Points on a hilly landscape, in no order, each with its height.
A climber steps from a point to the highest of its 4 nearest points, and stops where none of them is higher. Distance is the straight distance between rows; heights are no part of it.
z_251 height 55.3: [ -5 -32  -8 -20   5  21  16   8  -3   3  13  -8 -27 -32  -4 -18  25 -27
 -14 -17   3  15  -2 -10  14  33  -7  -9]
z_551 height 25.1: [ 23   7 -11  23  15  -7 -23 -19   5 -24 -17  -3   8   9  30 -16  20  19
   7 -24  -9  17  -5  -5 -36 -29 -16   4]
z_737 height 66.2: [ 11 -14  19  28  16 -23   2  20 -26  59  30 -15  31  27  31 -26 -22 -39
 -22 -11  12   1   2  32  16 -28 -12  20]
z_772 height 40.6: [ -6  -6   4   7  17 -14 -10  17 -19  15  27  -1  29 -16   8  -5   4  -2
 -31 -28 -19  -9   1  -1  -1  -9   5  34]
z_709 height 23.1: [  8  48 -14   4  28   4 -16 -15  25 -23   2   2 -51 -18 -36  33 -26  28
  28  10   3  -6   7 -13  10   2  22   8]
z_903 height 51.8: [ 27  26  -9  27  12 -12  -4 -10   7  17   3 -14   8   4  -7  17 -38  -1
   9 -10  25  31   3  24   3 -32  -7  24]
z_464 height 39.8: [-18  13  -8 -27 -16  -4   1  45  15 -12  -4   1 -16  -6 -22  35 -38  10
  -2   9  -7 -44  19   6  37  14   7  21]
z_459 height 32.9: [ 34  26  -7  12  16  -1 -15 -37  17 -21 -12  -4  -3  12   3   7 -14  31
   7  -3  15  16  -7   9 -31 -29  -7   1]
z_162 height 16.7: [ 26   3 -20  20  12  -8 -30  -9  -2 -24 -11 -24  -4 -15   8   4  15  22
   3 -23   2  47   1 -14 -27   9  -5  -1]
z_453 height 28.3: [-19 -29   0 -11 -14  19   8 -24   0 -16 -12  -4 -27 -10  23 -21  28 -18
  22   4  -5  -4 -19 -14   2  16   4 -29]
z_236 height 41.2: [ 38 -17  23   8  26  11   4 -20   8   1  -7 -16  -9  20  -4 -32  23   2
 -30 -15  33  50  18   0 -23 -12 -28  -3]
z_471 height 30.3: [ 12  44   3 -19  16  -6 -24 -38  15 -29  -1   5 -27  -4 -21  31 -17  32
  10  12  -9  -7 -10   2 -10 -16  20  -6]
z_626 height 48.5: [-14  -5  28  -6 -23  -1   7  -1  -7  -2  -8  53  13   4   6   3   6   8
   1  39  -9 -38 -18  10  -4   3  25 -29]
z_724 height 38.7: [ 24  31  -3  26   8   5  -6 -27  18   3 -12   0 -26  16 -22  24 -47  -4
  17  19  41  26  12  18  17 -24  -6  25]
z_287 height 30.5: [ 15  57  -2  14  36  -2 -23 -23  21 -12   3  -3 -34  -5 -44  27 -32  39
   5   6   4   0   2   3 -18 -28  25  24]
z_804 height 34.0: [ -7  13  19 -13 -20 -20  12   4 -18 -11   1  45  29  -1  22  19   0  32
  13  10 -27 -53 -20  13   6 -17  42 -18]
z_536 height 15.4: [-12 -14 -15   5  -8  -2   6  55 -25  26  24 -10  -6 -25 -28  10 -16 -19
 -19 -12  -9  38  29  -2  22  33 -22  10]
z_958 height 27.4: [  2   1   2   6 -12  11  -7 -20  13 -17 -16  21   6  17  -5   7 -14  21
  20  21  -3  -1 -24  -6 -22   6  10 -20]
z_559 height 49.3: [ 13   7  24 -31  19  30   6 -18  25  -4   7 -18 -43  -3 -38 -14   9  -9
 -26  18  27  39  23  10   3  15   9 -16]
z_652 height 34.8: [ -9   6 -22   9  -7   2   9  34  -4   5   9   2  15   6 -26   6 -41 -22
   8   6  15  14  14   4  16   2 -21  10]
z_33 height 24.6: [-15 -13  -6  -5 -17  23  15  26   7   9  18  10  -7  18 -36  -3 -35 -29
 -27  26  17 -19  19   7  30  13 -21   5]
z_554 height 24.7: [ 22  -3 -23  15  -9 -11 -21   9 -18   2  -4  -8  -6 -14 -16  -4   8  -7
   5 -22  10  49  18 -11  -5  15 -21   0]
z_399 height 52.4: [ 13 -17  16  12  25   5 -10  -1  -3   2   4 -18  -2  -9  10 -34  33  -5
 -36 -28  -2  29   4  -7 -25 -10 -17  -8]
z_591 height 27.9: [-14 -21   2   5  10   6   6  32  -8  15  22  -2   9 -10 -43  -9 -17 -23
 -48  -4 -15   4  10  14  21   0  -4  32]
z_744 height 47.9: [-14  10   9   7 -21 -18   8   6  -5 -25 -15  50  35   6   7  30 -16  28
  33  25  -7 -45 -30   9  -5   2  35 -14]
z_855 height 48.6: [  0  18   4  21  -3  -7   0 -19  14  13  -8  12  26  33   2  27 -42   8
  11  43  10 -11 -24  31  11 -20   9  22]
z_140 height 39.9: [-11   4  30  12 -13   3  -4 -34  17  19  -3  16   8  21   9 -16  -3  -6
  -8  38   6 -20  -6  25 -22  -5 -10 -13]
z_834 height 45.5: [ 16 -17   1  25  16 -16   2  -2 -18  28   0 -12  19  19  18 -38  11 -17
  -9 -25  20  28   8   3 -14 -22 -34 -18]
z_842 height 45.4: [ 13 -19   8  13  14   6   8  13  -5  27   6  -6  18  19   3 -31  17 -16
 -35   0   9  -2  20   8 -14 -13 -25  -8]
z_685 height 65.3: [-15  -3 -18   0 -17  -8   4  37 -24 -25  -4   2  19 -16  18  21   4  26
  37 -18 -17 -24   5 -18  21  15   5  10]
z_208 height 51.4: [  3  20 -11  20  22 -36  -6   7 -12  14  16 -18  42  -2   3  20 -27   2
  -8 -38  -1  20   2  10  -9 -13   8  48]
z_569 height 37.5: [  2   0 -30   9   7 -19 -15  15 -10 -14   3  -5   0 -33   8  17  13  21
  -6 -33 -19  15  -2 -11   5  13   9  26]
z_68 height 30.2: [-15   6 -14 -12 -22  -3   4  54  -5  -6  -4  -1  12  -9 -15  30 -30   9
  20   2  -5 -18  25 -22  34  24  -7   5]
z_221 height 22.9: [-14 -17   6  -6 -27   5  20  12   1 -19 -13  34 -13  14  -5  13 -17   3
  28  33 -11 -17 -16 -18   4  19  22 -37]
z_262 height 29.4: [ -8  12 -10  -3  14 -21 -12   8 -18 -10  12  17  30   4  18  12  10  17
  -5 -15 -28 -32  -8  -9   4 -10  13  28]
z_677 height 70.2: [  8  17 -15  15  12 -17  -3 -10   2   5   0  -2  29  14   7   8 -20   1
  -5   1  -2   6  -3   7  -3 -22   2  19]
z_775 height 52.2: [-12   9  -6   5  11 -23  -2  22   0  19  16   3  24  21 -17  31 -38 -13
 -10  -1  -3 -18   0  21  13  -7   8  43]
z_193 height 38.8: [ 19   5  10  14  19   5  -4 -22  11   6   9   0  -4   8  11 -21  11   4
 -27 -11  -6   6   1  15 -26 -25 -15  -7]
z_232 height 53.1: [ 10 -10 -12  18  -7  -9   5  -4  -9  14  -8  -8  32  18   5  -9 -21  -5
  20   3   6  25  -7   4   3 -19 -22  -2]
z_642 height 31.9: [  5 -13  24  12 -27   7  -6 -23  -2  21 -12  11   3  27  18 -34  23 -10
 -13  31   5 -13 -20   7 -32 -16  -9 -37]
z_515 height 48.0: [ 31  11  36  11  27   7  12 -42  12  15  -2  11  -5  15  14 -14  -6  -6
 -31  18  34  26   9  24  -8 -22 -38   7]
z_857 height 8.0: [-15 -13   3 -34   5 -15  10  15   5  -6   0   2   7 -18  41   1  26  18
   4 -37 -39 -32 -11 -16   9   0  30  17]
z_417 height 31.8: [ -5  -4 -11   4 -18  21   8 -18   3  -6  -3  11   3  13 -11  -7 -12 -10
  11  30  10  -2  -6  -9  -7  11   1 -19]
z_662 height 40.5: [ 10  25 -12  19  18 -15 -14  16 -12   4  10 -15   9 -18 -34  21 -11  18
 -24 -27  -3  26  14  -2   2  -6  15  39]
z_122 height 33.6: [-20  -8   8   9 -12   5  14  -3   8  41  10  18  18  31 -14 -10 -15 -20
 -14  50  11 -49  -5  27   5  -4  -3  -3]
z_89 height 45.8: [ -2   6  -3  17  15 -37 -12  -7 -18   6  -4  -9  55  11  36  10   4  14
  16 -22 -11   0  -6   2 -17 -24   2  25]
z_654 height 59.2: [ -9 -41 -21   4   2   6   4  24 -19  16  10 -16 -10 -16  19 -41  38 -33
 -15 -11  -4 -16   3  -9  13  23 -14  -2]
z_664 height 52.9: [  9   6   8  29  -2 -21   3   6 -11  37  15 -13  30  28  28  -3 -37 -19
   8  14  10   8 -11  33  26 -32  -4  30]
z_272 height 32.7: [ 31 -19   1  21   6   2  -7 -17 -15 -13 -20 -14  -4  10  18 -37  33  -2
   4 -23  19  48   5  -7 -15 -13 -41 -24]
z_274 height 42.2: [-13  12  -2  21 -12 -17  -1  23  -3  17   8  -9  23  38   1  20 -56 -11
  32  11   5  16  -9  19  17  -5  -2  16]
z_803 height 31.0: [-15  14  -9   0 -11  18  -2  10   9   3   2  11   2  17 -30  23 -42   0
   5  28  11 -18   1   6  20  11  -5  13]
z_630 height 26.3: [ -7   9   7   5  -6 -18 -24 -32 -14 -17 -19  22  20  11  34   7  16  36
  21   0 -23 -15 -33 -12 -30 -21  12 -10]
z_661 height 32.3: [ -6   3   9  -4  -6 -11 -17 -21   0   6  -2  18  16  17  14 -14   8  16
   0  18 -14 -27 -22   0 -20 -11   7  -5]
z_565 height 53.8: [  1 -29   9   6  23 -23   7  30 -23  54  15 -23  21  17   1 -34   3 -42
 -31 -31   5  23   7  11  -2 -18 -22   3]
z_757 height 61.8: [-15 -35 -13   1 -23  -5  15  32 -31  13 -15  -2  17  -4  36 -20  26  -6
  18  -9  -5 -25   2 -24   5  17   2  -9]
z_714 height 49.2: [ 11  15 -17   7  -4   9 -10 -12  14  -9 -16  -8  -8  -5 -18  13 -21  17
  23   7  17  12   7  -6   1   6  -1   0]
z_298 height 26.9: [ 11  19  29   9   6  12 -16 -41  10 -13  -5  -1 -17  12  22 -26  32  16
 -12   0   4   4 -18   7 -41 -37 -20 -26]
z_627 height 30.6: [-12 -19 -28  10  -4 -11  -4  40 -23  29  24 -11  17  11 -10 -25 -14 -31
  -7  -4  11  15  14   0  24  17 -33 -11]
z_327 height 37.8: [ 19  29  11 -15  17  13 -10 -39  26 -15  17  10 -27  18 -37   7 -29   7
 -29  33  23   1  15  38 -14 -19  -5   6]
z_925 height 28.4: [  2  14  11 -12 -14   9  -7 -46   6 -30 -12   8 -13   3   1  23   9  19
  18  30 -14   1 -17 -22 -22  -7  23 -28]
z_427 height 22.7: [ -1   8   2 -16  19 -17 -20 -13  -5 -29  -2  -2  -1 -14  41   3  24  23
  -4 -34 -30  -6 -22 -16 -15  -7  13   8]
z_175 height 11.7: [ -1  -3 -19 -10 -14  -7  -9   0 -12 -34 -33   6   0 -24  30  14  28  26
  46 -24  -8  13 -20 -24   0  31  12  -4]
z_902 height 30.4: [ 37 -23 -10   6   6  -4  -4  12 -13  21   9 -23  -9  -1 -13 -22   8   2
 -10 -22  29  78   9   5  -3   8 -42 -19]
z_332 height 37.9: [  4   5 -12  15 -23  24   7  -2   9  -7 -18  13   1  20 -25   9 -41 -11
  22  26  16  18   7  -2   4  17 -13 -20]
z_336 height 43.0: [ 19 -13  23  -2  16  31  -1 -29  14  -8   0 -16 -25   4  14 -38  31 -19
 -14  12  13  19  10  -2 -18 -10 -22 -33]
z_858 height 33.3: [ -7  -5  -9  12  -4 -13   3  38 -26  24  25 -18  29 -27 -25   9 -14  -2
 -26 -32 -33  -1  12  -1  13   6  -1  40]
z_665 height 32.8: [-15 -30   8   4 -23  -4  19  17 -12  13 -10  44   2  34   7 -11   1 -16
  11  34  30 -35  -7  -3 -10  19  17 -52]
z_69 height 41.5: [ -9 -39  -5   0  -5  29  10   6 -17  16   4   0  -9   9  14 -36  27 -35
  -8  21  -1 -15   1 -13   3  16  -6 -28]
z_879 height 32.4: [-20 -13  34 -42   2   6  23  -1   0  20  30   7 -26  -8   8  -8  21 -39
 -36   6 -22 -44   8   3   7  -9   5  -5]
z_76 height 38.4: [ 25   3 -10  25   8   2   2 -29  -9  -2 -19 -11  13  19  24 -11  -4  13
  12 -23  15  35  -5  -6 -22 -29 -27  -7]
z_130 height 33.2: [-19  -6  -6 -33 -28  20  20  16  16  -4  -3   4 -25 -17  -6   5 -14 -10
  15   7 -12 -32   3  -8  27  31  10 -19]
z_275 height 32.2: [-15 -20  36 -14  32  25   8   8  -5  11  19 -16 -13 -20  -9 -27  29 -31
 -63 -14 -19  -2   3  11  -6 -11   0   8]
z_573 height 53.3: [-25 -13  -2 -34 -20  24  25  24  11   8  23  16 -26  12  -5 -18 -10 -39
 -21  27 -17 -44   3   7  36  14   9  -4]
z_755 height 25.9: [-15 -21 -13  15  -8 -15  12  25 -32  46  11 -10  39  29   9 -29 -10 -33
   6   2  12 -13   0  -6   5  -4 -12 -10]
z_416 height 44.2: [ 20  39  -8   8  31 -18 -33 -20   2 -11  -4 -12 -21 -20 -33  22 -14  38
  -8 -15  -5  12   6  -7 -18 -20  19  25]
z_717 height 62.1: [ 10  16  33 -21  24  20  -4 -25  16 -11  21 -12 -28 -10 -24  -7   9 -10
 -39  20   9  16  14  13 -11  -4   9  -3]
z_943 height 40.3: [  3 -10   4 -15  17  27   0 -13  21  -4   6 -16 -29 -27 -12 -15  22  -5
 -18 -15  16  44   8   2  -8  31  -1 -12]
z_940 height 40.0: [ 33   0  17  22  26   2  -2 -32   3   1 -14   4   7  16  18 -21  23  -4
  -8 -13  29  29   5   5 -22 -35 -42  -9]
z_31 height 17.4: [ -8  -5 -38 -25 -17   5   8  -5   3 -20 -23  -2 -23 -39  19  -4  29  12
  33 -29  -6   2 -17 -14  -1  29 -11  -7]
z_644 height 34.9: [ 39 -10   4  16  28  -9   1 -28 -13   6  -9 -16   0  14   8 -17 -16   2
   2 -30  38  66   5   1   4 -10 -41  -6]
z_381 height 21.4: [ -5  10   0  -5  20 -15  -1  -1  -1  -8  21  12  -8 -14  -4  16  -6   6
 -34  -5 -28 -18  -5  -7  -5   1  27  34]
z_640 height 29.2: [-16  28  -7 -11  -6  -6 -16  27  22 -13 -23  -1 -40 -19 -29  39 -31  19
  28   9 -18 -33  22 -11  37  21  16   9]
z_333 height 49.8: [ 16  19  20 -18  27  21 -10 -22  19  -6  16 -19 -36 -31 -40  -2   4  11
 -20 -11   1  27  11   8 -12   0  26  13]
z_655 height 19.7: [-30  29  -2   0  -3 -33  -6  60   5  -1 -18   5 -19 -12 -37  43 -34  24
  15  -2 -20 -22  46  -3  43  23   2  31]
z_867 height 16.1: [-24 -12 -21   4 -18  -5  13  27 -19   4  -3   9  39  23  -8   9  -5   3
  25   8   5  -9   3 -20  11   9   3  -6]
z_30 height 69.6: [ 16  15  -9  -1  13  10 -16  -2  18 -12   6  -7 -26  -8 -28   7 -15  11
 -13  -7   5   2   9  -3 -12   6  20   5]
z_494 height 62.5: [-14 -18  -8  -9   2   7   3  10  -7   6  19   6   2   3   1 -12   2 -24
 -15   2  -3 -18   5 -20  17  17  -6   9]
z_295 height 39.5: [-21  -8  31 -45   4  16  22 -21  19  -2  24   0 -31  -4  -4 -13  33 -43
 -30  38  -6 -21   5   5   9  -9   1 -11]
z_980 height 29.9: [ -4 -37  -4  12 -28  16   3  20 -29  32  -9 -13  19  25  21 -33  21 -33
  -2  13   8 -23 -11 -16 -25   0 -18 -25]
z_174 height 18.0: [ -6  -3 -17  16  -8 -19 -12   3 -28 -23 -20  16  36  10  24  15  21  25
  37 -17  -4  -4 -25 -20 -14   4  10  -1]
z_582 height 23.2: [-22   0   6 -42 -44  16  44  18  18 -20 -18  22  -8 -22  -4  18 -15  -3
  40  29 -21 -29  -8   1  29  11  36 -41]
z_423 height 25.6: [  4  31  12 -31  17  -8   2 -47  24 -37 -10 -10 -28 -35  11  21  32  10
   1  -3 -23  -2 -10 -18 -15 -19  24   3]
z_234 height 27.0: [ -5  14 -15 -16 -18 -28   4  49  15  -6   5  -6   5 -28   9  27  -7  29
  14 -34 -22 -21   7  -3  27  14  21  33]
z_334 height 29.1: [  4 -30 -16  16 -18  -1  -8  14 -38   2 -26 -13  23  14  19 -23  45 -14
  20  -7 -10  -2 -16 -20 -23   6  -4 -13]
z_246 height 41.1: [  0 -25  -6  29 -17  -2  11  -8 -18   7 -18   0  21  25  -1 -25   8  -7
  33  -1   5  18  -1 -14 -21   3 -20 -25]
z_418 height 29.3: [-20  17   8 -16  -3  -8  -5 -17  11   1  20  15   2  10 -11   8 -16  -5
 -25  36 -11 -35   0  16  17 -14  12  12]
z_247 height 23.5: [-11  17   7 -32 -23  24  23 -40  21 -32 -14  -1 -38 -15  -3  21   8  -5
  34  27   2  -4 -15 -24   0  10  20 -36]
z_98 height 24.2: [ -3 -19  -1  -4  12  18  -5  29   6  31  15 -25  15 -20 -38 -15   7  -7
 -47 -21  -8  37  13   9  25   4 -20  24]
z_683 height 27.1: [ 19 -38   9  17   5  24 -17 -18 -13 -23 -23 -28 -19   9  20 -50  60 -19
   8  -9  18  29  -3  -5 -23  10 -27 -32]
z_315 height 49.1: [  7  14  33 -24  14  19  -5 -36  17 -25  17  -2 -22  -4   2 -10  24 -28
 -18  26  -9  -8   3   7 -10 -27   5 -18]
z_27 height 32.0: [ 17   5  45 -22  27  26  -2 -21  19  12   7 -33 -18  -5 -27 -27  24   6
 -56 -17   8  48   5  18  -7 -10 -13  11]
z_370 height 32.5: [-28  -8  53  12 -42  -6   2  -5  19  29  -3  31  25  18   8 -19   9 -26
 -30  45  20 -49 -30  22 -22  -9   3 -38]
z_786 height 32.6: [ -9 -16  20  -3  17  10  -1   2   5   4  28  -3  -1  -1 -10 -21   0 -12
 -52  -3 -11  -2   7  10  -2  -7  17  13]
z_787 height 33.1: [-22   2  -3   9 -17   5  13  19  11  18   3  -1  16  45 -26   8 -64 -36
   9  32  14  10   1  32  35   2 -13  11]
z_391 height 26.8: [ 14 -17  29  -1  12  30  -3   7  16  20  18 -26  -7   1 -55 -16  -2   6
 -49  -2  22  36  23  17  13  -2 -10  11]
z_571 height 34.7: [-16 -12   6 -28 -20   8  10   6 -10 -11   1  25  11   3  19   4  -3   6
  14  21 -23 -34 -14  -6  14   7  32  -8]
z_966 height 41.3: [ -4 -35 -24   2   9  13  -2   7  -6  -9  -6 -12 -18 -21  14 -31  34 -27
   8 -13   3  12  -8 -11  -1  29 -20 -19]
z_335 height 33.4: [-14 -14   7  15 -25 -15  13  18 -34   3 -16  41  44  17  21  10   9  15
  23  18   5 -27 -21  -7 -18   7  29 -18]
z_675 height 15.3: [-10 -32   5 -11 -17   6 -11  32 -23  26   5 -12  14   0  49 -17  40 -31
 -25   0  -7 -43 -12 -20 -15   1  -3  -1]
z_337 height 32.1: [-20  12  -1  13  18 -31  -6   0 -18  19  14   5  73  15  41  30  -7   9
  25  -9 -10 -23  -8   8   3 -18  22  28]
z_421 height 18.5: [ 20  -4   2  24 -19  14  14 -40   1 -22 -24  16 -12  29   1 -13  -1  10
  22  17  25  33 -11  -5 -29  -1 -20 -33]
z_480 height 49.7: [ 21   6  -3  -2  15  21 -14 -28  18 -19   2 -12 -22  -4   0  -7   1  11
  -7   5  -2  21   8   2 -13  -5  -3  -9]
z_176 height 26.7: [ -5  12 -25  11  -5 -26 -10  34 -24  14  17 -15  19  -7  -9  14 -33   6
  22 -26   4  24  10  -2   9  18 -17   7]
z_795 height 26.2: [ -2  -7 -36  10 -22 -10 -16  16 -19  -8 -15 -11  27  -2   2  15  -1  20
  36 -18   3  23  -3 -22   8  10 -13  -2]
z_163 height 28.2: [-13  17  -5   8   2 -28   0  42 -14  13  14   3  22 -12 -28  42 -24  36
  -4 -38 -19 -14  17  -5  14  -5  19  61]
z_500 height 17.1: [  1   6 -15 -36   5 -18   5 -33  11 -29 -20  -6 -17 -43   6   7  47  16
  16 -53 -18   9 -13 -27 -12   2   3  -2]
z_126 height 30.1: [-12   9 -14 -47 -11  -2  18  -7  18 -17  -7  -5 -16 -28   8  32  -2  12
  31  -3 -15 -26 -12 -12  13   8  29 -10]
z_60 height 13.8: [  8  -8 -21  16  -7  -9 -27 -12 -17 -28 -24   0  23   8  30 -14  32  20
  32 -21 -14   9 -13 -19 -23   5   1   4]
z_59 height 22.5: [  4  38  10 -26  19  -8 -15 -14  15 -23   6 -10 -22 -35   1  30  -5  25
 -12 -17 -23 -12 -11 -16  -2 -13  34  29]
z_181 height 29.7: [  5 -15  -7   6   6 -11  16  27  -3  29  25  -1   9  21 -17 -18 -35 -25
 -16  -3  22  23  17  22  15   0 -21   7]
z_157 height 38.9: [-10   2   2 -36  -4   0  15  20  11  -1  20  16 -10  -9   5  12   2 -16
 -17  10 -24 -44  -7   5  26  -6  18  17]
z_531 height 9.6: [ 11  28 -25  16  17  -5 -14   6  10  -1 -17  -7 -42 -45 -19  29   0  18
  31 -18 -14  27  24 -18  12  28   7  12]
z_167 height 43.9: [ -7  19  13 -32 -27 -12   8  -6  12 -18   5  26   3 -11   0  40  -8  23
  13  22 -30 -42 -19  -5  27 -18  31   3]
z_245 height 40.8: [ -3 -14  15   0   0  20   5 -21   8  14  16  10 -12  28   2 -33   9 -18
 -27  46  13 -19   8  24 -15 -14 -19 -16]
z_973 height 55.1: [ 20  -7  32  26   3  29  18 -36   8  10 -12   7  -7  30  16 -29  11  -5
  -6  24  34  11   2  14 -17 -16 -36 -12]
z_369 height 35.5: [  7   5  -3 -13   3   0 -19 -39   8 -26  -7  -1 -15 -14  18   1  13  14
   3   6 -16   4 -21 -19 -10   2  14 -11]
z_29 height 40.4: [ -4 -17 -22  19  -5  -8  -5  18 -30   4   7  -4  17   6   9 -18  10 -11
  10 -12  -3   9  -1 -21   8  16 -16 -13]
z_945 height 33.0: [ 26  20 -23  26  16 -39 -20  -4  -9 -10  -1 -25  16   0   3  20 -22  25
  17 -39  15  47   2  -2 -16 -15   2  26]
z_211 height 36.5: [  0  23   0 -18  14  29   0 -27  20 -14   6 -11 -61 -12 -34   9  -5 -10
  13  17  25  14  16  -5   2  13   9 -18]
z_908 height 34.6: [-27 -36 -12 -16  -3 -20  20  39  -3  24  14  -5   0 -32  24 -15  30 -12
 -21 -32 -18 -20   7  -7  17  17   1  21]
z_747 height 46.5: [  8   9  20   1   3  23  12 -40  23   4  13  10 -14  29 -11 -16  -9  -1
 -24  36  22   0   3  39  -3  -8 -28 -16]
z_55 height 30.7: [-11  18 -11 -27  -1 -12   3  26  19  -5  17  18  -3   5 -21  35 -35  26
 -22   3 -16 -53   3  11  29  -2  29  38]
z_695 height 57.4: [-10  19  14  17 -15 -17   6 -15  21  -4 -15  43  36  19   1  20 -27  28
  23  39   0 -23 -29  22  -8  -2  26   0]
z_450 height 40.2: [ -2  34  30 -38   7  25  26 -50  28 -34  11  -4 -41 -11  -4   1  29 -30
 -25  54  10  12   9   9 -10  -3   2 -14]
z_62 height 28.5: [ 27 -25   1  28 -12   6  -5 -27 -13  -4 -30  -2  -3  15  20 -31  45 -10
  16  -1   1  15 -15  -8 -38  -1 -16 -23]
z_324 height 40.9: [ 37   9  14  24  26   3   5 -23  10  11 -11  -8   7   4 -15  -5 -16   4
 -30 -25  28  37   9  11   2 -24 -14  17]
z_293 height 34.4: [ 10  -1  22  -1  22  14 -23 -11  -5  -2  -4 -13 -15  -4  28 -36  57 -19
 -16 -16  -7  -1 -20  -5 -37 -27  -9 -18]
z_291 height 40.7: [  3 -11 -22   1   6  -2  14  28   0  11 -10  -9 -16 -46 -10  16  12  -2
  -1 -32 -11  26   7  -1  11  32  -9  18]
z_987 height 31.6: [ -4  -6  -7  20  11 -33  -1  15 -25  30  13 -12  47  21  20 -11  11  -3
  -6 -19  -4  -1   7  -2 -11 -20 -10  18]
z_51 height 17.0: [ -3   9   3 -15 -36   5  24   9   8 -35 -29  26 -15 -16   1  29 -12  21
  36  12   2 -13 -23 -10   3  25  40 -42]
z_668 height 36.4: [ 26   1  -9   5  -3  34   4 -25  13 -14  -2  -7 -29  10 -15 -16 -16  -4
   6  19  35  30  21   8   0   8 -14 -22]
z_776 height 31.1: [  0  37 -18  19  11 -18 -27  22  -2   5  -5  -7  22   0 -16  40 -37  25
  19 -15   4  -4   9  -5  10  -6   5  36]
z_800 height 39.7: [ -1   8  31 -21  -4  19   7 -42  15 -23  15 -18 -29   1  16 -29  31 -24
  -3  28   8  14   0   5 -18  -8 -11 -33]
z_720 height 26.0: [-12  -4   0  -3   8   0 -10  -4  -1  10   8  20  27  12   2  11 -15  10
  -9  15 -21 -39 -11   6   9  -6   2   8]
z_123 height 19.8: [-10 -32  -4  -1 -11  13  17  48   2  23  19  -2 -21  -9 -41  -7 -19 -39
 -30   8   4  15  28   7  31  35 -23   7]
z_318 height 24.4: [-13 -25  -4  18  -9 -22  -6  19 -42   4  -5   4  46  19  21  -3  20   5
  36 -19 -10 -15  -7 -13  -1   3   3  -1]
z_575 height 17.2: [ 23  20 -21  22  14 -25 -33 -17  -4 -27 -20 -15   4 -29   9  18  18  24
  28 -34   0  25  -8 -26 -31   3  12  21]
z_528 height 26.1: [-15 -18   2 -13  -2  -7   5  20 -11   6  -7  -6  -2 -14  42 -21  44 -10
  -7 -25 -20 -31  -3 -19  -7   5   6   7]
z_658 height 30.8: [-10   1 -25  -6 -12 -22  14  44   6   7 -13 -12  -7 -42  15  38  11  32
  37 -41 -28  -1  21 -12   6  35  -1  23]
z_959 height 27.8: [-16   0  -7  14  -9 -26  12  14 -24  -8   3  12  53  11  15  41 -17  20
  37 -15  -4 -15 -10 -14  15  -6  11  13]
z_718 height 25.8: [  6   0   3  14  -3  11   8   3  21  22  14   7   1  37 -15  -8 -31 -32
 -30  34  30  -3  13  45  17 -16 -21  24]
z_801 height 30.9: [ 32 -10   3   9  -7  26  19 -15  17   3  -5  -5 -18  25 -30 -10 -30 -11
  -2  15  54  35  20  12  23   0 -39 -14]
z_971 height 35.6: [  9  32 -20  24  -3 -12 -13   7   5   1 -22  -4  -1  10 -20  32 -43  11
  47  -1  18  18  14  -9   6   3  -9  -1]
z_254 height 42.5: [ -2  13 -12  16 -16  -9  -4  -1  -2   7 -11  -5  13  22 -18   9 -55  -8
  30   4  24  29   8   4  10  -4 -14  -2]
z_767 height 33.9: [  3 -25  -1  11  -2  35   6  -8   7  -1  11  -8 -17   9  -9 -33  -4 -25
 -11  21   7  13  14   9   5  15 -17 -29]
z_339 height 54.3: [-11 -21   2  -8  21  -1   9  10  -8   7   9 -11  -2 -31  10 -22  20  -9
 -33 -35 -22  -2   2 -10   7  11   9  27]
z_697 height 28.1: [ -8  -2 -12 -28  -1  32  12 -13  23  -4  11 -11 -50 -25 -21   9  -7 -19
   1  16  17   2  14   1  11  33  -9 -24]
z_563 height 67.7: [ -9 -15 -27  -2 -14 -13   1  41 -19   6   8 -10   5 -25  15  16  17  -3
  11 -31 -15  12  10 -16  16  35 -10  10]
z_537 height 27.5: [ -6  -5   3 -13   8  27  -1   7  15   2  26   5 -21   0 -41  -1 -21 -18
 -43  12   5  -9  14  12  18   8  10  18]
z_545 height 2.7: [-35 -17 -30 -36 -17 -13  22  43  17 -10 -10   0   3 -32  29   5  31  16
  34 -41 -23 -21  -9   7   8  28   4 -13]
z_309 height 9.3: [-22 -14  12   1 -12 -16  -1  14 -37   6 -12  18  36   9  45  -3  39  21
  13  -4 -12 -47 -20  -6 -12  -9  19  -1]
z_12 height 40.1: [  3 -18  16 -15  33  24  -2   0   5  14  13 -21  -7 -30 -13 -15  28  -2
 -49 -18  -9  33   6   1  10   2  10   8]
z_99 height 64.9: [-19   4  22  14 -24 -23   7   6  -6  10  -8  49  33  17  17  10  -5  -2
   3  32   7 -58 -28  21 -13  11  34 -22]
z_436 height 36.0: [ 22  17 -27  18 -12  10 -16 -14  -3 -29 -33  -2   3   8  -8  19 -12  28
  45   6   9  13  -8 -20 -23   5  16 -14]
z_384 height 38.3: [ 19  28  23  12  -5  10  -2 -58  21 -11 -11  15 -17  24  -2  -9 -10  19
  -3  36   1   4  -3  24 -28 -19 -11 -22]
z_359 height 45.6: [  4  23   5  15  16  22 -10  10  20  16   7  -8 -35 -17 -58  17  -6  -4
  -7   3  12  21  32   4  13  22   5   8]
z_541 height 22.1: [-10 -13 -12  -6  -7 -12   2  15 -27 -31 -17   2  27 -11  50  10  36  29
  41 -29 -17 -28 -16 -13   3   1  28   1]
z_19 height 38.5: [  5  -2   8 -17  18   1   3 -14   3 -13   7 -11 -18 -31  10  -6  18  -5
 -25 -29 -17  18  -4  -9 -11  -3   8  -4]
z_618 height 24.5: [-14  -6  17 -15 -15   1 -17   0  -7  19   9  15   9   5  16 -13  17 -14
 -14  18 -12 -53 -15  -2  -2 -13   3 -10]
z_846 height 19.6: [ -5  30 -12 -22   4  -2  -6 -13  23 -22 -25  -1 -54 -35  -8  32   1  24
  49 -11  -6  -8   4 -15  11  13  18  -1]
z_725 height 58.7: [-15   6   3 -36 -24   3  14  28  17 -18   1  12  -8  -9   7  28 -26  15
  14  18 -21 -49   0  10  35  -4  31   4]

Call two points neighbours if one is among the 4 nearest of the other. Go from one point of each pair to the other, from neighbour to neighbour, staying as high as possible. Name the lowest point that can't be avoided.
z_563 / z_677 => z_29
z_717 / z_30 => z_333
z_99 / z_677 => z_855
z_677 / z_399 => z_842
z_573 / z_725 => z_157
z_737 / z_677 => z_664
